Points on a hilly landscape, in no order, each with its height.
From any point a ball takes the steepest step (drop divided by distance) to one of its 2 nearest points. It stops when none of these is lower. Distance is the straight distance between rows; heights are no part of it.
sego: [-17  -7  40  25  -8 -21 -14 -39   6  48  -6   3 -20  -2 -45   7 -19 -25
  -7  24  -6 -29  -7  43  34  37 -11 -15   6  18   9  -1]  h=25.2
koba: [ -6  38 -14  26  15  12  41 -25 -20 -25 -69  -9  -1   7 -15  35  24  22
 -47   1   3  25 -19  -5   4 -15 -52  -9  24   4  -4 -19]  h=31.8
rog: [  3 -27 -15 -20 -41 -33  58 -12 -16 -12  -6 -15 -21  -4  11  14  -8  -3
  10 -10   7  10 -21  19   5  -6  32  18  36 -18  -5 -19]  h=64.0
gebip: [ -9  -1 -14 -19   5   8  17  31  11  15  22  17 -16  -3 -31 -44   7  40
   4   3 -12 -21 -45   1 -11  18  -4  22   9  -3 -16   3]  h=52.8
Sosi: [ 21  12  38 -17  33  16  17 -20  18 -18 -11  14  15 -14 -30 -34 -20 -20
 -14   9 -16   0  24  -2 -38 -26   9  32  -8   3   8 -27]  h=35.5
Pud: [ 28 -36  14 -38 -33 -42  17 -21  21  32   5 -19   6 -29   1  11  -7 -33
  17  25  13  11  12  49  30 -19  10  18 -10  13 -11  11]  h=65.1
mesam: [ 12   2  -3  20  23  14 -13 -43   4   9 -44 -23   1  25  31  47  -5 -30
 -26 -18   6  15  61  32  33 -17 -16   9   8  -9  42 -13]  h=45.4
pima: [-37  54 -14   7  45  42  -6  17 -13  -3   0 -18 -19  -2 -15 -22  14  31
 -26  -2   5   5 -16   0 -15 -34 -23   6   8 -26  11 -16]  h=53.5
bafu: [ -3 -19  12 -22  -9 -11  -1 -13  22   6   1  50  48 -21 -28 -21   2 -22
   3  15  -7 -26  10  16  20  21  31   5  15  45 -20  44]  h=49.0
pid: [-13  15  -3  32 -44 -33  30 -14 -22 -48 -10 -48  -3 -13   3  18  20   1
  10  18  -8  50 -23 -46 -13  -3  34 -19   0  -8  -9  -3]  h=34.8
zotis: [-32   8  -1  34 -24  -5 -14 -16   0 -14  11 -16 -24  13 -18 -23  12  14
  -3   4  13  13  14 -13  42 -11  56   3  27 -16 -24  25]  h=27.4
Zar: [-28  10  52  10 -40   3  -5   7   3   8  15  56 -33 -28 -63 -31 -62   2
  34 -13 -37 -35 -19 -17  13  -4  21 -11  12 -23   7 -57]  h=22.5
nolik: [  3  12  23  32 -29   1 -24  43  40  38  18  34 -11  16  -5 -10  16  21
  33  16  -7  25 -29 -19 -17  44  -3  -7 -53  30 -35 -15]  h=58.5
Pef: [-14 -22 -10 -14  19  10 -27  18   6  32  47 -29  21  -6  59  28  30 -21
   5  25  18   7  29  14 -14 -25   9  10 -47  13  19  42]  h=20.0
rogin: [-20  48  16  13  11  13 -32  -4 -20  32   6 -22 -38 -10 -53   7  -5   5
 -32  23  12  -9 -24  17  25  -9 -34   1 -29  -7  15  -5]  h=30.8
kobim: [ 11  12  -3 -13  57  25  -6  33   5  -1   0  -5  -8  -6  29 -12 -19  38
   3  13 -29   6 -15   0 -37  11 -27  -7  -6  14   3 -33]  h=34.6
kivup: [ 35 -22  21 -22 -35 -43  20 -60  12  -8  -6  23  16  23   2   1  29 -54
 -17 -11  28   9  55  25  26 -19 -13   2  -2  -9 -36  41]  h=46.7
Busag: [  0   4   3  46  -9   9 -22   3  18  55 -19 -15 -36  39 -14  25  -8  11
  26  17  -1  -2 -13  -5  41  52 -37  -6  -1  19   8 -19]  h=54.4
Derol: [  9 -39 -12  -5 -47  -5  24  -7  24   2   5 -10  22  -1  30 -14  36 -34
  20 -17  27  24   2 -27 -19  13  35   0 -16  36 -41  63]  h=68.4
lebeg: [-34  33   3  17 -16 -18  29   4 -48 -48 -35 -29 -17 -16   5   4   0   1
  -4  11 -16  34 -41 -21 -31  -4  14 -16   7 -16  17 -32]  h=38.3
tuka: [-10   8  52  20 -25   4   3  -6  21  25  29  44  -1 -26 -50 -20 -29  -5
  38 -11 -12 -20 -14  14  27  13   6 -33  -3  -6 -19 -16]  h=19.8
Kuzi: [  7   5  -6  35 -10  28 -13  42  47  55  18   1  -9  41  17   8  15   8
  34  23   9  24   2 -23  -7  16 -18   1 -34  17 -22 -14]  h=57.4
duru: [  5  24 -29  27  58   6 -11  22  13 -27 -50 -30  18  -7  10  40  10  48
 -21  -5 -19  32 -15  -8 -15 -44 -52   0  29  -3  19 -51]  h=63.0
kot: [ -7  27 -12  34  20  32  19 -30  -4  -9 -38  -4   2  13   2  32  26  12
 -30  -6  14  23  16 -10  32 -17 -13 -36   6   2 -15  24]  h=26.8
mapo: [ 19 -11  -7  18 -16  -5  41 -35  14  -3 -13 -10  -7  19  21 -22  23 -26
   9 -18  22  48   1 -26 -28  22   9   8  -8  25 -48  41]  h=67.8
Fepu: [ -1 -24  -9   5   5   3   5 -10   3  24   4 -14 -43  18  31   2  45  -1
   2 -18  27  54  -7  -1 -29  13  -3  18 -20  26 -35  56]  h=67.1
Vuken: [  6 -33  -7  -5  16   8 -23   2 -12  20   1  22   2  53  34   6  16 -41
  15 -32  22  22  36  29  12  -2 -12   1   7  26   1  18]  h=49.7
Lak: [-12  -2  21   3 -32  -3  -9  -3   2 -13  11  43  30  -6 -41 -18 -22 -17
  25 -30  -9 -22   8   5  29  -1  29 -19  24 -24   0 -11]  h=16.6
nif: [ 19  10   1  13  -6 -17   6 -36  10  14  -4 -27 -16  32 -16 -12 -23 -22
   4 -11  11 -10  24   7  38  -2 -16   5  21 -29   2 -17]  h=40.2
gafe: [-18  40 -12  27 -15 -28 -36 -20 -42 -12   1  -6 -59  14 -48 -19 -39  19
 -10   4 -14 -39 -27 -25  41  29 -27  12  10 -11  11 -12]  h=30.3
puziz: [  3 -17   9  13 -47 -18 -10 -22  39  53  10   6   3   6   7 -20  -8 -26
  37   7   8 -20   9  -5  49  57   6 -20 -15  13 -41  54]  h=52.0
fuvi: [-19  12  15   1   6   3  -1 -27 -10  -1   3 -52 -15 -30   6  18  35  -3
 -31  37  21  22  16  37  12 -28  22  12 -25  -5  14  27]  h=43.5
kesus: [ 12   9  18  36   2  -4  19 -37 -10 -10 -74   8 -23  36 -26  45  17  -3
 -26   0  10  21 -12  -3  12  26 -56  -6  16  28   2  -1]  h=32.4
vemag: [ 23  -3  13  -6 -30 -27  -2   4   1   6  19 -21 -10  35  -8  -7   2 -43
  22  -4  26   1   3   0   2  13 -14  14  -9 -28  14   2]  h=42.0
Vesu: [  7  -2   0  39 -13  15 -12  19  22  42 -11 -49 -23  35  20  32  12   0
  28  18   9  39  -4 -15  14  19 -23  -8 -14   7   8 -12]  h=56.0
Susu: [-21  -4  -8  -1 -48   0   9  14  10  26  25 -11 -25  -7   5  -6  28  22
  36 -15  -1  33 -39  24  26  33   1 -35  -6  -7 -28  13]  h=55.3
Moti: [-14  24  41  27  40  23 -28 -27   3  26 -11  10 -17  -3 -22 -14 -31 -20
  -9   1  -9 -21  16  23   6  21   2   7   1  17  22 -10]  h=28.8
nadof: [-29   9   2  17 -39 -10  12 -11 -26 -25  11 -32 -33 -16   5   2  12  12
   4  10  17  20 -18 -27   4  -4  56 -11  -5 -16 -11  34]  h=31.4
donem: [ 31 -15   4 -37  19  14   1  19 -21 -11 -21  23 -22   7 -15 -21 -51  23
  -7 -17 -28 -18  -8 -32 -26 -12 -17  -4  32 -15   8 -58]  h=37.1
pipu: [-10 -14  -7  27  21  10  12  25 -10 -31 -14 -20 -13  27  36 -12   5  11
  15  -3  -2  26  -5 -54 -68   2  19  14  19  12 -18  -8]  h=51.9
leke: [  6 -15  15   1 -19  -8   2 -55 -19   4 -13 -11 -27  19  10   9   3 -29
 -25   6  33   2  46   8  37 -13  16   2  -1  -6 -11  50]  h=48.1
mez: [ 17 -27 -20 -43  37   1  41  14  26  -9  27  20  37  -2  28 -43  21   6
  19 -25 -25   7   6   6 -56   5 -28   9  -2  32 -21  12]  h=41.5
Giri: [ -6   4  23  -2   2  24   4  39  31  14  -4  16  -5 -12   6 -25 -23  32
  42  25 -41  31 -30 -14 -32  21  10  -6 -12  27  -6 -57]  h=30.0
tol: [ 22  -1 -49 -13  10 -15  36   5 -11   0  11 -28  15 -20  27  18 -24  37
   1 -13  -2 -25 -13  -5  18 -20   1 -27  19 -29 -13 -22]  h=46.4
lolu: [-14 -20  24 -15   7  14  38 -18   9  14   4  -8  17 -22   8  11  25 -29
 -21  25  16  19  22  48 -18 -33  18  37 -18  29  14  17]  h=40.8
Nudop: [-18  11  42   4 -16  32   1   7  15   8   2  27 -16   0 -23 -46 -57  -4
  35  -8 -51 -19  -5 -11  -5  32   0 -12  14  -8  16 -69]  h=25.6
Neduk: [ 10  -3  -9  12  -4 -29 -24  -5 -19 -59 -28  -7  15  25  12  24  12 -11
  -3 -16  -7  30   5 -14  -4  24  -2  -8  14  -5  31 -22]  h=58.9
Zuvut: [ 29  23 -34  26  -2 -24 -37  10  24  11  11 -12 -20   7  15  14 -42  46
  13  24  -9 -19   7 -30  52   8  -1  15  -2  -3  -8 -29]  h=30.1
gorud: [  2 -35   3 -26 -51 -23  40 -18   0   9   1 -11  -1 -22  -9   8 -14 -31
   6   8  14 -12  11  54  28 -23  32  29  22 -24   6   0]  h=64.7
Gim: [ -3 -45 -14 -13 -15 -16   5  15 -12 -39 -13   9  39  25  12   2   7 -27
   0 -15 -14  -4   3   2 -40  17  11  14  31  11  35 -34]  h=57.1
pusut: [ -1   9  18  35   5  -7 -53 -13   2  21  15  30 -33  33   1 -20 -53  -5
  21   1  13 -36  33 -25  44  13  27   7   6 -14 -28   8]  h=37.0
gen: [-26  33  12  19 -14  33  -2  -1 -34  -7 -23  15   5  14 -28  14  -3 -16
  -8 -31   0   6 -12 -13   6 -12   0 -49   6 -36  14 -30]  h=29.3
ledeb: [ -7  28  -4  -1   1   4 -18 -37 -16 -29 -54 -13  10 -14   1  17 -48 -30
 -40 -17 -15 -34  28  -5   6  -1  29  19  -2 -20  44 -38]  h=48.9
gevol: [ 17  -7  -2 -30  10  13  26   5   5   8  30   4  43 -19  20 -11   0 -38
  29   7  11 -16   6   9 -19   6   0  -4 -34   7  -1  38]  h=45.1
rugo: [  8  30 -40 -17   8 -11  23   8 -23  12  32 -27 -21 -22   9 -10  -8  39
  -2   7  13 -28 -32   6  25 -21 -16  -8  -8 -32 -14   4]  h=48.5
Tatis: [ -6 -32   5  24 -28   8   6  42  16  -6  17  -5   5  35  15 -13  20 -23
  39  -1  16  17   5 -37 -36   8  39  22   4  12  -7   0]  h=53.9
dala: [  4  27 -15   7 -19 -25 -46   8  -5   1  17   4 -29   8 -26  -6 -36  26
   6   4 -12 -25  -3 -22  38   1   3  10   5 -33  11 -37]  h=26.2
vosad: [-23 -25 -20  28   3   1  36  -8 -13 -12  -8 -58   8   7  47  42  32   0
 -48  31  16 -12  23   6 -29 -15  21  30  16   4  17  29]  h=66.5
nisi: [  5  12   8  45 -20  -5 -15 -20  31  48   7 -14 -23  37   8  -9 -19 -13
  41   1  -1 -13  14  -5  52  61 -18 -26  -4   2 -20   4]  h=53.1
zasa: [-20   7  31  -7 -51 -52 -24  -5 -22 -28  27  44 -20 -24 -31 -26 -26  -7
  41  -3  -4 -28 -23 -19  21  33  31   2 -10 -16 -11  30]  h=40.7
Pezi: [ -4  27 -10   9  -7  -5 -28  23  -4   6  -9 -34   7   6 -46  27  22 -11
 -28  16   1  -1 -18   3   0   0 -27   0  -7 -35  42 -36]  h=35.6
bilon: [-18  45  21  39  13  25  -7 -30 -10  26  -7   8 -28   0 -48   5   4   2
 -27   0  10   1  -5   1  40  -7 -27 -40  -5  -1 -21  14]  h=26.7
Zezu: [  8  35 -32  35  31  13 -11   0 -11  -9 -42 -37 -45   3   6  49 -13  45
 -13 -10   2   5 -26 -17  55 -24 -62  10  14  -6  17  -6]  h=37.5
Bod: [  0  16  28  15   6   9 -32  11   6  24  11  31 -14 -16 -14  10  12  16
  14  22  -1  25 -24  -2   1  14   3 -21 -43  35 -24   7]  h=59.5
Tatul: [-10 -43 -11  -9 -19  -8  16  19   1 -19  24 -23  48  -4  32  16   7 -32
  -6   3  21 -33  25  16 -27 -39  34  28  19 -26  28  11]  h=60.2
Burog: [-29 -29  17  -1 -37   7 -12  20   4  39  11   7  -5 -25  -5  19 -18  -9
  40  35  -5 -20 -22  19  24  33  42  -1 -16  26  22  -3]  h=57.6
voba: [-23  12   4  30 -16  -6  -4 -33   2 -20  -9 -72 -36  -9   5   3  45  12
 -30  35   6  43   6   3  22  -2  -3  -6 -23   8   5  43]  h=46.2
tulom: [ -4  14  -3  23  52  15 -47  11   4 -22 -23   4  -6  29   1  -3  -6  24
 -22 -15  -1  20  24 -14  -7 -16   0  38  30  -3  24 -25]  h=46.1
zuzud: [ -9   6 -19  12  35   9  20   5   5   4  23 -28  31 -27  37  18  42  23
 -16  22   5   8   1 -20 -24 -12   6 -19 -26  28 -18  52]  h=62.7
gose: [-21  24 -17   1   6  14   7   9  16  13  27 -17   4  -2   8 -11  54  31
  11  -8   4  33 -25  22  20   3 -21 -42 -14 -18 -17  15]  h=56.6
ronus: [ -6  32 -14   3  17 -15 -37  -8 -14 -40  11  15  12  -6 -40   0  38  34
 -36  -3   6  16  -6 -13  20 -21   6 -25   0 -10 -19  28]  h=65.6
sodem: [-12  -1 -32  23  40  13  41  12   0   4   5 -34  30  -4  28  13  23  32
 -25  26  -6 -26  -4 -10 -48  -9  -3  14  14   7  -4  23]  h=64.6
Vudu: [-16  -9  23 -16  35  45  35  -2  -2  -5  -6   2  11 -19  16  -1  -6 -21
 -23  14  -6  12  20  17 -57 -34  21  34  -8  16  22  -9]  h=38.5
zokef: [ 22  14   7  -9  15   5 -42  17  33   6  18  19  31  18  -9 -40 -24 -22
  21  14 -17 -35  28  -9   0  34 -22  18 -12  -7  26 -24]  h=66.7
bol: [ 42   5  10 -10   4 -29  25 -42  -3   0 -11  14 -26  16 -26 -32 -45 -15
   3 -14  13 -22  15  -5  13  -8   5  20  24 -17 -25 -15]  h=38.9
gosi: [ 17 -26 -21 -55   4  -8  21  26  14  11  26  34  41 -13  28 -20  19 -15
  34 -22  -5  -5 -12  16 -28  28 -25  -8 -31  44 -19  37]  h=43.3
gup: [  6  10  -8  38 -22 -12   6 -30 -12   6 -46 -23 -57  29 -35  19  22  10
 -24  -6  13  12 -29 -21  29  28 -55  -5  11  11 -14  36]  h=29.9
sapit: [  8   9  27 -23  26  -4   2 -12 -33 -26 -18  30  -7 -16 -27 -10   3  -5
 -25  13   2   1 -28   3 -42  16 -10   7 -17  21   4  18]  h=43.6
toli: [  8 -22 -20 -32  -7  11  39  37  13  -3  29  26  50 -22 -14  -6  19   9
  17 -26  -6 -10 -21  15 -20 -25  -4 -21  14 -12  -8 -11]  h=36.0
guban: [ 24 -17  -5 -38  19  11  30  14 -26 -24   6   8  26 -38  30   4 -53  13
   4   3 -22 -46  -8 -28 -42 -12  21 -14   0 -11   5 -15]  h=41.4
Bok: [-13  -1 -15   2 -19  -9 -24  26  15   7  40 -12  -6   7  15 -29  -1   8
  15  32  16 -30   7 -13  18  21  39  37  -7 -20   2  37]  h=63.5
voser: [-17  31 -10 -20  15  20   5  26 -13  -4  33   5 -18 -18 -23 -35  -6  31
 -20   2   3 -27 -27   7  -6 -22  -3  11   0 -42   5  -6]  h=50.8
Numat: [-10   3  44  14 -35 -29 -43   1  -2   3  43  63 -25   0 -35 -29 -32  -5
  31  -6  15 -41   1 -25  27   1  29  -2  -1 -27 -47  28]  h=39.2
dotu: [ 13  10  43 -13  15  29  32  12  34  -5  -5   4  -5 -24 -14 -52 -31   5
  28  18 -31  21  -5 -14 -52  -6   5   6  -6  15 -13 -57]  h=32.6
lum: [ -1 -27  -3  -1   8   9 -27  -4 -15   8 -22   0  13  44  22  50  27 -33
 -19 -18  19  13  34  38  23   6 -33 -11  13  12  42   2]  h=47.9
gimu: [ 56 -28 -16 -46 -18 -40   6  33  19  -2  21  29  12  -8   4 -21 -15  14
  31  -3  -5 -12 -19 -32 -37   6  -3  -1 -11  18 -36 -16]  h=71.5
lan: [ -4 -45 -17 -12   6  -6   1  20   0 -25   4   0  75   4  46  25  17 -37
  -7  -9   3 -10  33  13 -29 -21  20  12  22  26  32 -11]  h=58.7
kenod: [  0 -22 -10   5 -10 -30 -53 -30  12 -16 -16  12   8  29   8   5  45   8
 -33   2  14  13  55   5  59  -2   5  -4  22  21 -13  68]  h=19.6
rudu: [-10 -12  -5 -23 -31   1  30  25   9  20  37  12 -24 -36 -13 -16  10  42
  28 -10   2   7 -57  19 -11   1  12  -2 -12  -7 -35  11]  h=54.2
Dib: [ 22 -17   8 -34 -30 -12   9  36  -6 -13  28  26  -3  -2   2 -26 -44   0
  55  -8 -11 -12 -18 -22 -20   8   7  -1 -14 -21   4 -25]  h=72.2
desu: [ 15  24 -16  -5  -7 -15  18 -29  -2 -40 -16 -32  39 -24   1  23 -24 -17
 -34   0   5 -20  29 -18   7 -34  25  -5   2 -37  22 -29]  h=46.3
daki: [ -7   4  35  28 -30 -39   0 -54  -5   6 -27 -16 -50   5 -52  10  11 -21
 -35  19   5  -9 -19  17  25  47 -40  -7   4  12  -1  27]  h=27.5
gizi: [ 18  -7 -29 -19  44 -11 -22  29   1   1  41 -23  20  10  60  12  11  10
  13  -2   3  -3  14   9 -39 -13 -30   5 -24  -6  14   7]  h=26.5
fev: [  7  41 -24   6  47  11 -29  26   4 -27 -32  -9  -3 -19  -5   3 -34  58
 -18  -9 -35   3 -18 -38 -10 -41 -42  -5  16 -13  18 -71]  h=60.5
Risu: [ -9 -21   6 -20   3  21 -37  47  15  39  53   8  20  -9  38  10   2 -16
  27   8  14  -4  22  39  -1 -23  15  24 -34 -12  25   4]  h=25.0
rur: [  6   5 -11  -1 -15 -11 -25  35  25   2  37   2   3  22  26 -45 -30   8
  39  26 -16 -42  -2 -20   6  57   3  28 -18 -13  18 -12]  h=65.2
diber: [-25  24  -3  30 -34 -14   1   2 -35  15 -14 -11 -64  31 -42  -7  -6   9
   5   0  -9  -4 -47 -31  25  43 -14  -1  19  -7   0   2]  h=32.9
Ren: [ -2  37  -2   6  27  21   5  11   4  16   8   3  -1 -25 -23   7  35  18
 -16  31   1  15 -32 -31 -22  -6  -8 -20 -40  24 -34  31]  h=60.9
Lefos: [  7 -12  -6  -5 -47 -37 -13  -5 -11  -8  -3   4  16   9 -14  24  -4   1
  20 -14 -11  -9  -3  -2  53  27  15 -35  30  -9   9  -8]  h=20.9
lada: [  0  38  13  15   8 -20 -32 -34 -22 -43 -22  -2 -10  -9 -30  22  21  16
 -58   6  14  30  16  -4  22 -42  -2   3  -4  -5   0   3]  h=66.8
fite: [ 25 -19  -6 -13 -13 -19  11   1  -5  -9   9  -4  18  41  -9   8  42 -42
  -8  -5  32   7  15 -10 -22   0 -21   7 -10 -17  -1  33]  h=43.7
Pom: [-11 -29  26 -36 -14  14  18   3  -9 -37   2  57  45 -26 -24 -34  -5 -29
  13  -5  -6 -37   5  16 -20  19  13  17   7  17   6  38]  h=47.5
lafik: [ 10 -30 -19  -4 -17 -24 -33  24  32  13  14  11  17  -9  -2   6  50   8
  -9  20   9  14 -18 -25 -18  27  14  18 -22  53 -30  47]  h=69.8
tedal: [ -9 -38 -16 -17 -22 -11 -13  17  25  24  30   9  27 -28  40 -12  46 -15
  16  -4  14  23  -7   2 -14   7  31  12 -32  62 -38  75]  h=69.0
zuz: [-52  25  -8  13  42  40  -9  12 -32 -23  -8 -20   1 -11  20  18  27   3
 -55 -11  12  14  10  15 -32 -48  18   0   4 -34  30  -1]  h=56.9
Doz: [ 20  18 -16 -34   3   9  40 -16  -8 -20  -8 -11  24 -38  15   6 -48 -11
   1 -27 -10 -21  10   9  -8 -34  15 -17   4 -43   8 -43]  h=44.1
Sufo: [ 17  30   7 -17  32  31   1 -19 -15 -17 -31   7 -26 -20  -2 -20 -65  17
 -15   0 -31 -31   1 -29 -13  -5  -6  -3   5  -6  14 -47]  h=33.8
sok: [ 29  29 -41  31   1 -11 -11 -11   4 -11 -20 -35 -24   8   7  37 -36  47
   8  -1  -2  -5  -2 -44  67 -20 -23   1  13  -6  -8 -16]  h=33.6
bofis: [ -2   9  19 -10 -12  25  19  19  -6 -17   9  14  37  -5 -25  -6  23 -18
  17 -30  -1  16 -13   8 -25  -8 -12 -30   0 -35  14 -32]  h=33.1
runis: [-30  49  60  29  -9  19 -11  -8  -6  20  22  29 -27 -32 -58 -14 -20  -2
  13   2   0 -11 -42   6  14  -1 -18 -46 -28  -7 -22 -16]  h=22.6
fovi: [ 24 -12 -39   0  44 -33   0  12  20 -23  17 -28   3  11  47 -19  16  27
  12  -2  -7   5   8   1 -34  16 -17  46  12  19 -12   3]  h=31.5
gon: [ 31  31   0  -3  42   0 -24 -26  -1  -4 -38  17  18   6 -26  15  -6   5
 -24 -17 -12  13  11  15  10  11 -53 -13   7   8  20 -32]  h=51.6
tigip: [-20  -1 -24 -11  41  29  -1   6 -39   3 -23   4   7  -8  25  52   1  15
 -61  -8  10 -35  13  13 -12 -37   2  -1  15 -18  32   8]  h=59.8
Mepes: [-12 -14 -14  15 -11   7   1  23  -4  45  -9  -7 -40  13   5   3 -18  28
  23  25 -14   3 -31   3  14  45  13  20  10  25   6 -21]  h=56.1
bir: [ 26  28 -14 -15  55  13   5 -15  15  11  -6   1  33   2   7  12   7  -4
 -11 -11  -8  22  32  14   2 -34 -43  -7 -21  -3   9 -11]  h=49.2
naf: [  6  34   5  -8  38  30  -4  16   1   2 -42  -7 -13  -1  -2 -10 -25  11
  -6 -21 -16  25  -4  -8 -32 -53 -48 -15   8 -44   9 -77]  h=58.1
foro: [ 38 -25  17 -35  16 -17  26 -29   8  -4  -1  40  -4  11 -22 -43 -17 -15
   1  -5   2  -6  22  12 -21 -12   2  42  17  17 -22  -6]  h=37.6
tena: [-14 -32  18  18 -17  18  -2 -15  16  42  10  25  -8  32   6 -16   5 -34
  37 -25  19   3  25  14  27  15  13 -12  11  24 -25  34]  h=50.9
tunob: [-21   7  25  18 -49  -6 -17 -15 -34 -18 -19   9   8   6 -31  33  11 -22
 -16  -7   6   5  -4   4  36  23  13 -50   6 -14  22   2]  h=24.9
Rumu: [ 33  25  13 -21  29  13  26 -14   3  24  17 -13  12 -15  26   5 -31 -25
  23   9   9   2  22  -3  -2 -26  -8 -11 -44 -13   0  -2]  h=46.9
leze: [ -3   5 -15 -14  47   8 -27  19 -10 -19   6  31  18 -21  -7  13   6  48
 -25 -14 -11   8  -8   8  -3 -37  21 -17  15  -3  -1 -18]  h=63.9
gop: [ 34 -17 -16 -48  47  13  31   8   0 -12  -3  10  27 -25  28  -8 -25  14
   2  -1 -31 -15  -4  12 -39   2 -15 -10   5  17   7 -24]  h=38.6
geme: [ -5  17   8 -30  36  42  -9  -3  -7   7 -29  29  19 -15 -10   2 -17  -8
 -29 -33 -26 -13  13  42  -6 -10 -19 -14   3 -14  39 -43]  h=54.0
Semo: [  5 -25 -33 -13  -2  13  12  12  25  28  29  42  31  17 -13 -17  23  13
  24 -33   1  -3  14  24  29 -11   1 -19  22  -7 -23  -3]  h=38.4
roz: [ 18 -41 -46 -11 -33 -62  29 -15   3 -35  -3 -30  28   9  25  24  58   8
 -41   6  14  -5   7   4  -9  -6  -6  14  22   2 -18  48]  h=62.1
nez: [-11 -12  32 -32 -17  10  31  19 -15 -30  -3  34  14 -29 -48 -24  -3  -1
   6  10 -25 -13 -38  -3 -47  24  11   8  -1  22  11   1]  h=45.7
rore: [-27  27  10  37  34  21 -43 -28 -12   3   2  18 -25  33 -11 -26 -32   6
  -2 -31  -6 -29  25   8  36  25  -2  -3  24 -16  16  -3]  h=33.2
lor: [  2 -32 -40 -13  -9 -29  33   0   8 -35  -3  -9  69   9  32  15  56 -20
 -32   8   4 -18  19  21 -20  16  -9  10  13   9  15  27]  h=60.7
Povo: [ -9   6  19 -40  36  50  12  29  -6 -21 -26  16  18 -27  -5 -14  -8   7
 -30 -27 -36  -2  -8  16 -55 -26 -26 -12  12 -26  28 -65]  h=55.9
Diz: [  3   9  -3  -9  10 -28  29  -6 -33 -35 -27 -19 -21  -8  -7  12   3   5
 -26  15   0  17 -31   0 -42  -2  -8  23   5  -3  10 -21]  h=41.2
zer: [ 32 -33  -6 -36 -37 -42  19 -24  -2  30 -12  -6 -14 -24   1  33  17 -13
  -5  10  20  24 -26  22  14  15  -5  -9 -24  29 -32  43]  h=65.7
gevo: [-14  48  24   4  20  52   0  -5  -2  11  -5  24 -16 -24 -26 -48 -57  18
  -1  -4 -36 -35  -4 -13   7   9 -11 -23  -3  -3   0 -47]  h=29.7
pof: [-19 -10   1  -5 -32   2   0  34  -1 -10  38 -25  16 -15   6  -8 -19  -8
  20  20   8 -39  -4 -13  -6  -4  46  36  -3 -38  29   6]  h=61.9
vol: [  3 -26 -17 -22  31  -4 -25  19 -32  -6   1  16  30 -10  26  56  23   7
 -33  -2   8   2  -2  20  -9 -26   3 -27  -3   8  18   8]  h=62.0
Guv: [-21 -14  22 -23  10  48   4  44  15   4  39  16  12 -28  32 -23 -10   4
  51 -13  -5  14  -5  40 -24 -12  11   6 -17   3  18 -19]  h=28.7
zita: [-12 -45  36 -14 -36  -4 -11 -37 -18  19  -1  17 -20 -13  27   7   1 -36
   4   2  36   7  25  25  29 -20  42 -15 -14  12 -31  83]  h=49.5
zisa: [  9  -4 -14  20  50  34   0  13  -1 -15 -11  -9  12  42  33   3   2  -5
  -4 -10  10   9  37 -39 -42 -25  -5  14  16  -3   4  -6]  h=49.4
ribe: [-17 -23   2  20 -32   1  -9  24   1 -18  -6   2   4  35 -10 -15  -6  -9
  28  -7 -18   8   4 -33 -19  15  41  25  34   2  24 -37]  h=55.4
Rivan: [-17  -9   0  26 -23 -27 -32 -33  14  -5   5  10 -33  13 -26 -20  33  20
 -25  -6   7   9  16   9  60   9  24 -15  25   7 -31  59]  h=23.9
dud: [ 15 -35 -10 -29 -11 -24  33 -15   9   1  14   5  35  25  27  13  51 -50
 -17 -14  35  14  49   7  -8 -36  -6   8 -15   9 -16  54]  h=45.3
ped: [  5 -45 -38  -3 -56 -49  35 -11  -7 -24  -7 -54   4   4  29  35  27   5
 -24   1   5   6   0  17   8  -5  17   1  40 -16   4  -2]  h=63.1
Led: [ -5  18 -17  34  36  23 -29 -11 -15  -5 -35 -34 -25  22  32  39 -20  18
 -21 -23   5  12  21  -3  30 -25 -15   7  16 -24  33 -17]  h=41.9
fepa: [ 41 -31 -30 -22   5 -27 -10  23  49  22   1  29  22  -4 -10 -15  13  26
  12   6 -15   2 -12 -26 -19  20  -7  19   4  59 -38   3]  h=70.7
vigab: [-20  -5  42  -6   1  36 -15  35  19  22  27  31 -24  -1  10 -39  -7   2
  59   0 -19  24 -21  38 -32  19 -10  13 -25  13   7 -39]  h=31.1
paku: [-19  16  12  -1  28  27 -36  -7 -29 -28 -11 -13  10 -21  29  14 -41 -24
 -16   0  -2 -11  19 -11 -23 -12  46  10 -19 -15  44 -15]  h=51.7
gatum: [ 16  -3 -10 -17   9 -14  -9  -5   8  11   5   7  40 -16 -10   5   6  -9
  -9  23   0 -15  21   3  22   0  11  -7  -8  17  -3  36]  h=47.2
relus: [  1 -29 -17 -18  -8 -11  25  -4 -16  22   5 -21 -20 -10  25  15  26   3
 -12   2  16  13 -24  29 -12  13   3   6 -13  28 -12  52]  h=66.4

For each start below, name the point where the ball stops.
geme: Giri
bafu: Giri
Pom: kenod
Vesu: dala
ribe: dala
Mepes: dala
